Points, in no order, along strands that fork, close into loops and pass close to each other.
Two points are linked if the straight distance between their rows is under 69.8. Some points are linked to none.
(179): [-11  -9 -18  33  -2 -17   8 -27  -8   9 -13   0  12   6   3 -34  -8  -3
 -22   6   7  -4  23  -9 -19   2  20   5   4 -59  44 -33  -9  -6  39  -5
  36   7]
(647): [ 23 -13   5  12  11  10  40 -30  12   0  -4 -17  19  -2   4 -17  15 -22
  19 -14  28 -18   3   3   2   7  17  11  -4 -20   7 -25  12  16   2   3
  20  11]
(173): [-26 -14  10 -16 -14   2 -16   8  -7   0   6  17   2  20  -2   8  -1  -7
 -14  -6 -20  -7 -14  19 -10  -9   2 -47 -12  31   3  18   7 -27 -11   4
  -8 -18]
(818): [-16 -22  10  16   5  17  15 -31  18  -1   4   7   8   2  -7 -15  15 -41
  -4 -18  11 -19  -5  13 -10  -8  22 -17 -22 -15   6   3   7 -16  19  12
  19  15]
(537): [  8  12  -2 -29 -10   5 -19  17   2 -21   3  11  -1  -3   1   6  -2   5
  16  16 -14  13  -8  11  -7   7 -22  12  14  14 -14 -12 -17   4  -1  -7
  -5  -4]
(33): [-20 -14  -7  -6 -20 -40 -25  13 -31  25   0  16 -20   7 -24   5 -19  31
 -30  31  -8  16  22   1  -4  12   2  -8  10   4  -1   1 -29  -9   9  -7
  -3 -13]
(1332): [ 24   0  21   9  23   4  36 -21  35   5  17 -24  14 -25 -15   6  28 -24
   5 -14  45 -22 -15   1  33  24  26  29  -8  18 -30  -2  20  21 -12  -6
   8  21]
(7): [ 25  27  -4  -6  15  -2   5  11  10   4   5 -22  22   2  28   7   1  25
   8 -16   3  -5 -19  -7  38  13  -5  -4  14  36 -16   7  43  10 -38 -11
 -28  -2]
(1401): [  1   1 -11  30  19   3  10 -17  12   6   9 -14 -20 -31 -13   3  11 -15
 -10   3  16  -1   6 -18  -5 -10   5  36 -13 -28 -12  18  -8  10  22   5
   9  13]
(1130): [-18 -20  18   9   0   3  14 -12   5   8   6   2  13  14  -9   7   9 -22
 -17 -19  10 -23  -6  11   7  -3  24 -38 -18  19   2  17  24 -18 -12   6
   4 -11]
(979): [  3  -6  12 -13 -10   2  23 -13 -24 -16 -35   5  29  40  12 -28 -16  -8
  32 -18  -1  -7  16  12  -7  -2   9 -36  -2 -13  37 -28   7  -1 -14   5
   8 -13]
(988): [ -3 -10   8   3   7  60  15 -23  29 -14   4   7   1  -6  17 -18  25 -51
  38 -27  -5  -7 -19  15 -25 -22  -9  -2 -18 -22   1   2   5  -8  20  24
   7  31]
(781): [  2 -14  12   4  17   3  32  -8 -18   7   9 -19 -23 -19 -31  22   8 -16
   7 -15  30 -18  -3 -18  10  -3  22  -5 -21  14 -18  24  -1   0 -11  13
   3 -14]
(1409): [-16 -11 -29  51   8  -3  11 -28 -21  23  -9 -14  -5   5   8 -22  -6   0
 -22  -5 -12  -6  20 -21 -25 -20  13 -12 -10 -55  40   6  10 -13  29  12
  17  -4]
(315): [  7   4  -8 -12  -4 -28 -14  16 -14   4   2   2 -21 -16 -20  15  -8  24
 -17  32  12  17  13 -11   5  16 -11  31  14  -5 -23  -3 -29  17   7  -4
  -8  -3]
(89): [-10  17 -14  -1  -6  16 -35  14  13  -9   8  14 -15 -12  16   6   7   2
   4  19 -21  28  -5  -1 -20 -15 -34  27   8  -7  -7  11 -10  -1  22   0
 -12   7]
(107): [-34 -27  22  -6  -4  -8  -7  -5  -2  -1  24  19 -34 -21 -62  14   4 -29
 -22   7  16 -12  -1   7  -4  -8  20  -3 -29  11 -26  26 -35 -25  21   6
  15  -1]
(838): [ -1   5  -4  15   2  22  -2 -11  24   2 -12  -2  29  30  44 -18   5  -9
   0 -23 -25  -7  -9  11  -1 -10   1 -28  -1   3  23  14  47  -7  -8   5
 -10   8]
(88): [-18  -8  21 -37 -27 -26 -20  10  -6 -23  -7  40  19  18 -22 -11 -16  -4
  -5  21   5   8   7  27  -4  23  12  -9  13   7   9 -44 -38 -17  23 -15
  23  -3]
(494): [  7  18  -6   3  14  -3  -6  17  19  14  12 -13  14   4  30  15   5  25
 -18 -16 -10  -6 -25  -5  31   5   0 -16   7  40 -15  29  47  -1 -32 -11
 -30  -1]
(1070): [-16  -6 -12   4   2  12 -15   4  -9   2  14   1 -42 -23 -16  18   9  -7
  -1  11  -8  10   1 -14 -17 -22 -14  15 -18  -9 -16  33 -20  -4  18  16
  -8  -1]
(1450): [ -3  23  -9 -19 -13   4 -43  25   5 -12   3  23  -7  -5  10   3  -5  19
   5  26 -26  32  -7   9 -17   3 -32  24  20   9 -10  -7 -22   4  12 -15
 -14   4]
(95): [ 39 -13   5 -30   1  50  39   6   2 -27  -9 -20  -4  -7   5   4   8 -27
  66 -23  10 -11  -7   1 -13 -14 -11  14   0 -16  -1 -26 -13  23 -14  16
   6  -4]
(98): [ -5  11   2 -13  -3 -27 -13  18 -23  14 -10   9  13  27   9   3 -21  45
  -4  -7 -24   4  -5   9  17   8   2 -42   6  38   6   5  15  -8 -43 -19
 -21 -18]
(898): [-13  -9  -9  -7   0  26  -8   9 -22  -1  15  -7 -54 -25 -19  23  12 -11
  18  -4 -15   6  -8 -16 -23 -31 -17  -1 -29   2 -15  46 -20  -8   5  25
 -12  -6]
(681): [ 12  11   7  -8   7   7  -1   2  33  -7  18  -6  13 -11   0  16  19 -10
  -5  -5  10 -13 -24   9  20  15   1  12   3  35 -32  12  21   7 -15  -5
 -10   8]
(1402): [ -3  16  -6  21   3  16 -11   3  33  -8   7   7 -11 -29   8  -1  13 -12
   1  19   7  26   6 -10 -18 -16 -23  62   7 -41  -9 -10 -20  12  40   0
   7  20]
(939): [-11  -4  14   5  20   5   8   0  -5  10  22 -13 -53 -44 -53  24   7 -20
  -7  -6  19 -10  -9 -21   7 -12  14  14 -31  19 -36  60 -17   1   3   7
  -5   1]
(1019): [ 30  19  -8  -2   8  -4  10   2   2  -3  -5 -18   8  -5  15   1  -2  16
  13   4   8   2   4 -12  18   9 -10  21  19   0  -6  -6  13  22 -14  -3
 -11   1]
(636): [ 12 -15 -14  -2  -3   7  26 -10 -41  -5 -30 -10  -8  20  11 -15 -19   2
  33 -12  -3  -3  26 -14 -18 -20   2 -19  -3 -38  39 -16  -8   5   0  16
   9 -20]
(1362): [ -7   1 -16  36   1 -36   1 -10 -18  27 -16  -9  12  22  12 -16 -21  29
 -33   4  -8  -5  28 -14  11   4  15 -19   9 -21  36  -4  19  -5   1  -6
   7  -8]
(252): [  0  -7   6 -25   4 -10   1  22 -30  10  20 -12 -46 -38 -49  41   3  12
  -8  10  17   8 -14 -15   7  11  -3   4 -14  32 -49  28 -30   6 -17   9
 -17 -15]
(1060): [ 14   4  10   1   5  46  12 -10  47 -17  11   0  10 -16  12  -9  26 -38
  34  -7   6  -2 -16   9 -10  -5 -17  37   2 -11 -19 -14   0  12  15   6
   9  32]
(766): [-32 -11  -4 -10 -14  24 -25   3  -6 -11   8  21 -22   0   0   2   8 -19
   3   1 -25   5 -11   9 -29 -25 -12 -21 -17  -2   4  20 -14 -30  22  21
  -4   2]
(1357): [-13   2  20 -32 -12 -13 -10  15 -26  -4  -7  18  22  29   0   4 -15  21
   4  -9 -23   0 -14  29   1   4   2 -58  -7  48   5  -3   6 -16 -44 -20
 -13 -30]
(1314): [ 26  18 -14 -24  13  -7   6  26 -38  12   4 -27 -20 -22   3  24 -11  49
  16  -1   4  18 -13 -28  22  10 -19  -5  12  26 -30  15   6  15 -39   0
 -38 -16]
(5): [ 23 -17  -4 -13   7  46  31  -3  -9 -20  -5 -19 -26 -14   0  10  12 -27
  53 -25   8  -8  -4 -12 -20 -26  -5   8 -17 -22   1   5 -12  12  -3  27
   4  -4]
(140): [ -3  -5   2  -2  16  -4  14  17 -38  24  17 -26 -48 -29 -31  38   1  17
  -4  -4  15   4 -10 -32  13   1   2 -11 -13  28 -32  41  -4  -1 -22  16
 -23 -18]
(464): [-14  -8 -22  19  -5  19  -2 -14 -12  -2 -12   7 -12   2  16 -19  -2 -12
   5   1 -13   9  16 -13 -33 -27  -4  -2  -5 -53  35  -6 -13 -14  40  18
  13   6]
(1134): [  5  16  -3  16  -2 -21 -14  -1  28   7  -6   2  32  18  27 -14  -5  17
 -27   2  -7  -4   5   9  22  17   9   3  17   6  17  -7  30   3  -4 -18
   2  12]
(1250): [-11 -14  15 -19 -16 -26  -3   2 -13  -6   0  17  11  14 -23   3  -8   0
 -11  11  11  -6   8  15   7  17  11 -19   4  16   0 -15 -13 -10  -3  -8
   9 -16]
(604): [ 26  -1   6  27  14  24  28 -30  44   3   5 -16  28  -9  20 -31  25 -25
  19  -6  20  -7  -5   7  -1  11  -3  42   5 -32   7 -42  13  26  18  -9
  25  39]
(695): [ 38  24  -3  -1   4   0  12   3  17 -10  -9 -16  17  -6  20  -9  -2  10
  21   7  12   3   8  -7  15  14 -17  44  27  -8  -3 -29   6  32  -9 -10
  -1  11]
(1264): [ -1  -1   5 -37  -7  -1 -14  19 -20  -2  20   1 -18 -18 -20  32   5   9
  -2   5 -11   4 -25  11  -2   8 -11 -23  -9  49 -34  15 -12  -8 -27  -3
 -21 -24]
(1090): [ 11  18  -9  15   3  41  -4   3  30 -12   0  -1   4 -12  34  -8  11 -13
  32   2 -13  19  -2  -7 -20 -21 -36  39  12 -27   4  -7   5  13  19   6
  -5  17]
(993): [-29 -30  21  17   3   9  15 -24   7   6   8   7   3   5 -23  -3  10 -41
 -17 -21  12 -25  -3  12  -6 -11  30 -33 -31   3   2  18   7 -26   6  12
  17  -1]
(246): [-16 -11 -25  30  -2   9   4 -21 -26   9 -19  -4  -8  15  19 -24 -10  -3
  -1  -4 -19   2  22 -16 -30 -28   2 -22  -7 -50  46   1   3 -15  29  19
  10  -4]
(1423): [ -8  18  -2  -5 -13  -7 -25   2  -1 -16 -33  28  25  36  21 -33 -22  10
  17   5 -26  19  13   9 -13   4  -2  -5  18 -11  43 -35  -9  -7  14 -10
  11  17]
(387): [  6  -2  -5 -19 -11   3  -6   8   0 -20  -2   9 -10  -6  -8   3  -2  -5
  12  17   4  11   8  -1 -11  -1 -12  24  11 -17  -2 -20 -31   4  21   1
   8   1]
(1126): [-15 -15  21   5   3 -10  21  -1 -19  18   0  -6  15  26  -5  10  -1   1
 -16 -19  12 -20   3   2  15  -2  21 -52 -11  24   9  13  25 -17 -28   2
  -2 -29]
(50): [  6   0  -1   2   7  55  11 -14  22 -12   4 -10   0  -3  23  -2  26 -37
  38 -27 -14  -8 -21   5 -17 -23 -16  -5 -15   0  -5  22  23  -1  -2  24
  -7  15]
(1443): [ 10  31  -4   4   4  -9 -31  16  32  -1  10   5  14  -4  22   5   4  21
 -22  16  -6  11 -10   7  16  16 -17  30  24  21 -18   5  17  14  -4 -20
 -18  11]
(549): [  2   8 -18  28   8   2  -3  -8  11   3   3  -8 -11 -19   7  -1   6  -3
  -9  14   6  11  11 -17  -8 -10  -9  40   1 -36   0   4  -6  10  27   3
   3  12]
(97): [ 26  13 -10 -32  -2  -7   2  21 -29  -6  -2  -9 -12  -9  -3  17 -11  32
  25   5  -5  12  -5  -9   8   9 -20  -1  10  17 -15  -3 -11  16 -29  -5
 -22 -18]
(832): [-24 -21  25 -17  -4  25  14  -2 -23  -7   6   0  -4  11 -15  15  13 -31
  13 -27  -1 -18 -16  12 -14 -19   7 -58 -33  29  -2  27  11 -24 -25  19
  -5 -29]
(241): [ -6  -3  -4  20   1  -7  15 -12 -17  17 -21 -11  19  33  21 -13 -12  10
  -3 -18 -11 -13  13  -5   6 -11  12 -45  -4  -3  32   8  36  -9 -16   6
  -6 -16]
(403): [  4  17 -23  43   9 -34  -7  -2  -7  30 -10 -15  12  12  28 -10 -17  42
 -37   6 -11   4  21 -23  21   4   6   1  14 -19  26   5  28   5  -2 -12
  -8   3]
(1075): [  7  25 -17   2   3  -5 -29  19   5   7   6   0  -7 -10  20  13   1  29
 -10  16 -15  19  -6  -6   3   2 -26  20  16  13 -18  19   8  13  -7  -9
 -28   1]
(755): [ 16  10   1 -14  -2 -31  -7  11   3  -6   3  -1  -1 -13 -17   9  -4  16
 -17  26  26   5   8  -5  19  29  -4  35  20   5 -23 -19 -17  20   1 -10
   0   1]
(149): [-25 -20  -4  21  -8 -40 -13  -1 -18  29   4   7 -14   8 -26   2 -16  17
 -49  24   1  -2  24  -6   2   6  16 -13   3  -6   8   3 -14 -18  15  -1
   9 -11]
(1418): [-22   4   6  17   6 -22 -30   4  34   9  25  11 -18 -27 -29  17  11  -6
 -54  23  12   3  -5   0  11   8   6  35  -7   8 -38  29 -14  -1  22  -9
   0  18]
(724): [-27  -7  17  16   3 -15 -17  -9  46   2  25  19  -4 -21 -33   6  14 -27
 -49  10  17 -11  -8  13  12   8  24  22 -16   8 -28  22 -11 -14  27 -11
  17  25]
(873): [ -6   4 -26  47   3 -18   3 -24  -7  16 -12  -9  13   6  17 -28  -8   9
 -30   7  -6   1  23 -15 -13  -2  12   7   6 -55  42 -13   9  -2  31  -6
  20   6]
(967): [-10  -2   7 -52 -26  22 -21  22 -16 -34  -3  34  -8   2  -5  -4  -9 -11
  32   7 -26  19 -12  22 -29  -8 -21 -13   2  -2   7 -31 -45 -18  21   5
   7  -3]
(643): [ -6  -5   4  30  13 -18  11  -2  18  29  11 -12  15  10   9   9   3   8
 -45 -14   4 -19  -4  -8  31   4  26 -22  -5  17   2  24  40 -11 -17  -3
  -6  -2]
(1116): [-10  -3  -6  12  -7  -4  -3 -13  -6   2 -20   6  18  29  19 -21 -12   1
  -6  -4 -14  -4  14   4  -7  -5   7 -28   2 -15  35  -5  15 -12   6   4
   5  -3]
(1107): [ 25 -17  10  25  22  27  42 -43  34   8   3 -21  25  -3  11 -30  30 -35
  24 -20  24 -20 -12  10   1  10  13  17 -13 -24   6 -31  21  23   6  -3
  24  32]
(635): [ 18  -4  -5  -7  -4  10  31 -14 -28 -12 -41  -9  16  33  22 -28 -19   1
  46 -21  -5  -3  21  -5 -11 -14   3 -21   0 -32  46 -28   4  10 -12  10
   7 -10]
(817): [  8   3 -16   5  11 -23   0  17 -36  30   4 -21 -32 -21 -12  21 -10  40
 -17  13  13  14   9 -34  15   8  -9   6   7   5 -24  24  -6  11 -12   9
 -27  -9]
(1268): [ 13 -15  13 -10   2  52  28 -17  27 -19  -1   1   9  -3  10 -18  21 -46
  46 -21   8  -9 -15  15 -17 -11  -6   7  -7 -19  -2 -21  -3   5  12  17
  14  25]
(935): [ 18  19 -14  18  13   3   3  -1  10   9   1 -22   6  -4  27   4   5  13
   1  -3  -2  -1  -1 -16  16  -1 -10  13   9   1  -3  15  30  13  -8   3
 -17   5]
(1275): [-22 -17  -6 -25 -17  28 -17  12 -28 -12  12  11 -42 -11 -14  14   8 -13
  20  -2 -28   7 -11   3 -34 -29 -20 -23 -25   3  -4  25 -24 -22   9  28
  -7 -12]
(1084): [ 24 -12  -3   1   5  13  31 -17   8 -11  -8 -13   4  -7   3 -10   6 -18
  25  -5  22  -9  10  -4  -6  -2   6  26   3 -32   7 -28 -10  17  10   5
  20   8]
(620): [ -5 -11  -2 -26 -19 -34 -17  18 -30   8   2  14 -21  -5 -33  13 -16  26
 -13  31   4  17  15   2  -3  20  -5   4  10   7 -18 -10 -41   1   3  -7
  -3 -15]
(688): [-22  -8  23   2  -5  -9 -17  -7  55  -8  21  24  20  -4 -17   1  19 -29
 -41   5  16 -14 -14  27  14  20  24  11  -5  16 -19   0   1 -16  20 -11
  19  26]
(1240): [ 35  35   3  -2   0 -17  -2   6  20 -12 -13  -6  31   5  21 -19 -12  23
  15  10   8   6  10   0  25  28 -14  47  35   2   3 -42   6  31 -14 -23
   4  18]
(716): [ 20 -27  17 -15  12  42  56 -20 -12 -13  -6 -20  -6  -4 -10   4  19 -41
  52 -38  31 -21  -8   1 -10 -14  17 -15 -27  -4  -1  -2   4  10 -18  20
  11 -11]
(552): [ -6   2   3  28  19  -3   3 -15  24  10  18 -10 -17 -32 -26  10  13 -20
 -25  -1  17 -10  -3 -11   9  -4  15  28 -19  -4 -26  34  -1   5  16  -1
   5  17]
(185): [ -4  -7  -7 -11  -4   5  -8   5  -4 -10   9   4 -28 -18 -19  15   4  -8
   3  14   5   9   3  -7 -11  -7 -10  21  -5 -12 -14   7 -29   2  18  10
   2   2]
(84): [ -4 -21 -10  51  14 -15  40 -41 -14  26  -7 -21  20  10  -4 -30   2 -10
 -24 -23  18 -26  13 -10 -10   2  37 -21 -15 -46  36 -15  21  -3  11   0
  33  -5]
(1056): [ 26  10  15  -5  13  10  23  -7  38  -3  14 -19  26 -10   4   8  25 -13
   8 -13  27 -18 -22   8  33  23   9  16   5  33 -29  -3  32  16 -23  -6
  -5  14]
(1047): [-11 -13  -3  22   0   5   8 -24   9   3  -5   1  13   9   6 -17   4 -20
 -12  -6   3 -12   6   4  -9  -5  16 -12  -7 -24  19  -6  10 -11  20   6
  16  10]
(389): [ -5  -1  -1  25   0 -29  -8  -7  27  13   7  -1  21   5   5  -5   1   4
 -50   9  10 -11   6   4  22  20  20   7   7   0   6  -3  20  -1   8 -13
  11  12]
(96): [-24  11 -14  20   1  16 -36   9  13   4  17  10 -33 -26   4  17  16  -3
 -10  15 -20  23  -8  -8 -20 -27 -28  29 -12  -9 -19  41  -7  -5  26   8
 -19  10]
(113): [ -9 -15  10 -44 -26 -12 -11  15 -19 -25  -3  32  -5   5 -27  -1 -14  -6
   9  21   4  11   8  17 -11  11   2  -1   9  -5   3 -39 -52 -10  24  -4
  19  -7]
(535): [ -5  -6  16 -30   1  -8  -5  18 -14   1  27  -2 -29 -32 -48  42   9  -2
 -10   7  12   0 -25   2   7  12   1  -7 -16  49 -51  25 -21  -4 -22   1
 -14 -17]
(178): [-27  -4   3 -35 -24  25 -31  14  -9 -24   3  34 -10   5   1  -5   0 -15
  13   4 -30  14 -19  22 -31 -16 -17 -26  -5   6   6  -5 -25 -30  22  13
  -1  -1]
(207): [ 26   6   7  13   7  35  20 -11  46 -10   6 -10  14 -18  17 -16  20 -25
  29  -1  17   1  -3   2  -3   3 -17  57  13 -26 -12 -33  -3  28  15  -4
  15  34]
(1374): [ 11 -20  20  -9  -3   0  37 -21  -4 -10  -8  -3  24  12  -8 -11   8 -22
  16 -12  33 -20   8  12   5  11  22 -13  -5  -6   8 -28   3   3  -6   1
  21  -7]
(1382): [-27 -10  12 -25 -21 -17 -27  21 -16   9   5  28   5  23  -6   8 -13  21
 -24   5 -31   4 -14  30  -7   4   3 -51  -4  45   0   9  -3 -28 -23 -17
 -12 -23]
(1027): [ -4  -2  -7 -32 -12  24 -12  14 -25 -13   7   0 -23  -5   0  16   5   1
  25  -5 -30   6 -19   5 -23 -17 -24 -27 -14  21  -6  19  -7 -10 -16  15
 -17 -21]
(706): [-27 -29  18   2  -4 -17   4 -11 -10   3  14  13 -18  -8 -51   9   0 -24
 -23   7  25 -15   9   3  -2  -1  24 -11 -19   2 -12   8 -27 -22  16   7
  21  -8]
(1030): [ -8   2   4   7  15  -3  -4   3   2  10  20 -10 -34 -34 -33  26   8  -9
 -19   6  13  -3 -10 -17  10  -3   6  18 -17  19 -38  44  -8   4   1   7
 -10   4]
(1452): [ -6 -25 -15   3  -6  -2  13  -6 -44   6 -13  -5 -27   7  -8  -2 -14   1
  10   1  -1  -1  26 -17 -21 -22   3 -16  -9 -33  25  -1 -19  -6  12  20
  10 -21]
(194): [  5  18  14 -44 -17 -20 -24  18  -3 -30  -7  28  22  12 -10  -4 -19  15
  14  16 -17  16 -11  32   1  26  -6   0  19  34  -6 -40 -25   2 -15 -27
   4  -4]
(1344): [ 26  44   3 -11   0  -4 -21  20  31 -19  -2   7  27  -1  21 -10  -8  23
  13  15  -9  17  -6  10  14  23 -29  47  37  21 -13 -31   4  26 -15 -28
  -7  17]
(750): [ 25  30 -13 -12  14 -12  -8  23 -11   9   4 -18   1 -11  19  15  -9  45
   5  -2  -3  13 -15 -16  30  14 -19   2  19  32 -26  12  22  15 -37 -12
 -38  -5]
(1203): [  8  14 -12  15   2  25  -6  -9  20  -3 -12  -5  21  18  44 -17   6  -5
  16 -11 -25   2  -4   3  -7 -11 -14  -5   9  -6  20   6  34   2   1   4
 -10  11]
(764): [-11   0   3 -18 -16  -2  -2  -1 -31 -15 -36  20  15  42  11 -25 -26   4
  28  -8 -23   8  14  10 -17 -10   1 -37   0 -10  42 -21  -6 -10  -5   6
   4  -9]
(275): [  9  34  -1  -6  -3 -14 -32  16  25 -10  -5  16  23  10  20 -10 -10  25
  -5  16 -15  15  -3  12  11  21 -15  25  31  19   0 -18   6  13  -5 -26
  -7  13]
(932): [  4  10 -10  -8 -10  10  -6   2 -16 -17 -32  11   8  27  24 -24 -19   6
  35  -1 -25  15  14   0 -18 -12 -14  -8  10 -21  39 -20  -6   0   6   3
   3   2]
(514): [ -5  17   8  -7 -13 -30 -22   5   3 -15 -29  26  37  41  11 -27 -24  20
   2   6 -16   9  11  18   8  22  11  -8  19  10  33 -36   0  -2  -8 -23
  11   9]
(434): [  0   5  -2 -44 -14  12 -27  21 -22  -9  15   6 -20 -17  -5  24   1  16
  12   5 -37  16 -27  20 -19  -3 -23 -29 -10  47 -26  11 -15 -11 -27  -5
 -22 -24]
(1218): [-23 -15  -7  37  -2 -33  -3 -12  -7  29  -2  -1   5  17  -6  -8 -14  10
 -52   8  -5 -10  21  -6   4   1  22 -23  -2 -15  26   4  10 -19  13  -2
  13  -9]
(880): [  7  17 -21  26   9 -31 -14   8  -9  27  -3 -12  -2  -1  20   2 -13  41
 -30  15  -5  11  14 -22  20   8  -7  11  17  -7   3  13  16  10  -2  -7
 -18   2]
(288): [  2 -10 -12  20   3   8  19 -24   4  -2 -12   0   6  -5   8 -31   3 -17
   5   0  13   1  15  -4 -24  -6  10  21   3 -63  32 -41 -19   1  40   1
  34  18]
(1313): [ 13 -14 -10   9   2  -5  22 -15  -2  -8  -9  -6  -4 -10  -7 -14  -4 -11
   4   6  25  -3  20  -9 -10  -1  11  31   5 -50  15 -36 -27  10  26   0
  31   5]
(380): [  1 -15  20 -11 -10   4  24 -20  -6 -16 -22  10  31  28   4 -28  -5 -23
  19 -13  16 -11  11  18  -7   6  16 -25  -1 -17  28 -38   1  -4   4   2
  20  -4]
(19): [ 21  15 -12  -8  -4  32  -3  18   7 -20 -10  -2  -8  -7  23  -2  -5   0
  43   7 -13  22   6  -9 -20 -18 -36  39  18 -30   8 -20 -19  20  11   4
  -3   5]
(633): [-15  -4   4   1  -3 -13   7   4 -37  19 -21  -3  11  40  13  -4 -20  26
   3 -19 -19  -6   9   0   6 -12   4 -62  -6  16  28  14  25 -13 -32   2
 -15 -30]
(419): [ 12 -17   1  -1  12  28  39 -17 -17  -5  -5 -21 -13  -6  -4   6  12 -24
  33 -25  17 -17  -1 -13  -8 -17  10 -10 -21  -9   3  11   7   6  -9  22
   5 -10]
(180): [  7  26  -8   0   5 -20 -14  12  -4   5 -15   2  22  26  27  -7 -18  41
   4  -7 -25   5  -2   2  21   9  -3 -16  15  23  13   2  27   5 -33 -17
 -19  -3]
(160): [ -3  15  10   4  -7 -23 -15   1  23  -3 -19  18  45  41  25 -25 -14  17
 -17  -6 -15  -3   4  20  20  19  17 -17  13  16  31 -18  29  -3 -16 -24
   6   9]
(1308): [ 15   2  15  12   8 -24  12 -17  37   2  15 -11  20 -20 -18  -3  15 -10
 -32   8  46 -17   1   8  33  38  22  41   6   3 -23 -23   5  19   6 -16
  22  24]
(321): [-10 -13 -23   7  -9  -4  -4  -2 -26   0 -13   6 -24   1  -3 -10 -13   6
   1  18  -4  14  27 -16 -25 -16  -3   8   1 -48  28 -13 -33  -5  35  10
  14  -4]
(66): [-20 -14  23 -22 -23 -40  -8   5 -23  -7 -11  30  20  28 -25  -7 -20   6
 -14  16   8   0  18  21   7  22  18 -26   8  13  14 -31 -23 -15  -2 -18
  17 -18]
(211): [ -5  -8  -2   0   8 -15   5  11 -29  24  11 -14 -28 -13 -24  27  -3  17
 -15   4  11  -2   1 -21  13   2   3 -13  -4  21 -20  28  -1  -4 -15  10
 -16 -17]
(283): [ 13  -3  21  20  18 -12  21 -24  45  10  21 -16  18 -23 -19   1  24 -22
 -26  -8  41 -23 -10   7  34  29  32  30 -10  13 -27   0  20  15  -1 -13
  17  28]
(850): [ -4 -17   5 -51 -26  11  -7  24 -20 -33  -1  27 -21  -5 -22   5 -12 -11
  29  13  -4  17   1  13 -23  -7  -9   4   3 -20   3 -37 -63  -8  30   7
  16  -7]
(801): [  0 -15 -19  10  -3 -10   8  -4 -16  -5 -13   3 -22 -13 -11 -11 -12   1
  -5  18  18  11  30 -16 -22  -9   7  33   5 -68  23 -35 -48   5  44   1
  29   0]
(508): [ -8  -9  12  22   7 -16   7  -7  35  17  15  -3  20   3  -2   6  11  -8
 -46 -10  14 -22  -8   6  28  13  30  -8  -8  19  -7  16  32  -8  -8  -8
   5   8]
(64): [ -5   2  12  -8  -5  -4 -16   2  38 -10  14  13  21   3  -1   5  12 -13
 -22   4   4 -11 -16  22  14  16   8   1   6  28 -17   1  11  -8  -2 -11
   3   9]
(701): [ 40  16 -12 -36  -1  14   7  28 -22 -17  -6 -16 -16 -14   6  17 -11  22
  45   0  -9  14  -5 -11  -1  -2 -31  18  13   2 -11 -12 -19  27 -26   0
 -19 -15]
(1265): [ -9 -14  10 -16  -8 -24  -1   9 -24  10   8   5  -7   5 -26  20  -5  12
 -15   9   7  -4   3   4   9  12   8 -23   0  27 -14   6  -8  -9 -16  -3
  -5 -24]
(1257): [ 40  25 -13 -18   1  22   3  23  -5 -19 -13 -12  -4  -6  23   5 -11  20
  51   1 -16  17   0 -11  -4  -7 -38  32  22  -8  -1 -16 -10  30 -19  -4
 -16  -2]
(165): [-21 -17  17  -7   5   6   3  -1 -12   0  22   3 -52 -33 -59  22   5 -28
  -1  -3  14 -10  -4  -9  -6 -16  13   2 -34  14 -29  44 -31 -11   9  11
   6  -4]
(1373): [ 12  10  -6  18   6  49   5 -12  32  -7  -1  -8  13   0  40 -14  20 -25
  33 -15 -16   3 -10   1 -16 -18 -24  14   3 -16   6   5  26   7   9  13
  -5  22]
(1172): [ 20  15  12  -4   2 -17  -2   0  36 -11  12  -3  13 -19 -10   2  10  -4
 -16  19  33  -2   0   5  22  31  -1  55  20   6 -30 -26  -6  24   5 -13
  10  19]
(260): [ 11  39 -15  10   5  -5 -22   9   8  -2 -23   3  29  29  45 -18 -17  37
  18  -7 -35  14   0   2  10   3 -14   3  22   9  25  -4  29  12 -24 -16
 -16  10]
(968): [-15  -9  21  -1   3 -15  21  12 -41  29  -4 -11  11  32  -1  15 -11  23
  -8 -22   5 -11   4  -4  22  -5  13 -67  -8  32   9  16  26 -20 -46  -5
 -14 -41]
(996): [ 17  33 -12  -1   5  18 -13   8  11 -10 -12  -3  20  17  43 -10  -3  18
  29 -11 -33   7 -11   3   1  -8 -25   2  17  16  10   5  30  10 -23  -6
 -22   5]
(1168): [ -6   7   1  -5  -2   7  -9   5  12   1  -5   5  25  29  30  -4  -3   7
  -5 -18 -26 -10 -16  15   7  -5   2 -40  -1  31  12  17  40 -11 -26  -5
 -18  -8]
(421): [ -1  19 -19  21  10   6 -22  10  15  14   9  -8  -4  -4  32  13   8  19
 -16   1 -23   7 -11  -9   6 -11 -17   6   6  12  -8  38  31   2  -6   0
 -30   3]
(890): [ -2   7 -22  26   6 -32 -17  11 -21  35   1 -11 -24 -13   1  11 -10  40
 -35  25   0  19  19 -26   7   2 -11  17  10 -13  -9  22  -5  10   6   1
 -21  -2]
(733): [-10  -2   0  -8  -3   8  -9   5   0   2   5   1   1  10   9  12   7  -1
  -3 -10 -18  -9 -16   7   0  -7  -2 -32  -7  29  -4  25  22 -13 -16   5
 -16 -13]
(1276): [-27  -5  -3   1  -6 -17 -33  14   4  11  22  14 -34 -23 -33  21   6   4
 -37  28  -1  14  -2  -2  -6   1  -6  21  -8   8 -34  28 -30  -7  19   0
  -8   5]
(118): [-10 -23  18   6   6 -13  22 -15  -9   5   9   0  -8  -6 -38  11   4 -20
 -14  -4  34 -20   8  -3   7   4  30  -9 -16   6 -11   4  -8  -8   0   5
  19 -12]
(921): [ -7  -1  -4  22  12  -6   3  10  17  29  11 -10  11  14  26  14   3  15
 -39 -20 -15 -14 -14  -8  26  -6  14 -30  -4  28   1  39  51 -14 -24  -1
 -20  -4]

How many points has the smallest loop of links through each point below? Write none if it is on no loop.
(1240): 9
(766): 17
(1047): 9
(173): 11
(873): 9
(185): 7
(1362): none

A tip is a point with one link. Name the tips that can be reached along the links from each point below, in the order of the rows.
(755): (1276)
(165): (781), (1402)
(419): (95), (716)

A fork is a point with three links, a tip a point with one. Leave the first point through the second and follow the links. Name the first fork or tip that comes.
(1134); (160): (979)
(766); (178): (211)
(283); (1332): (1276)
(921); (494): (1373)
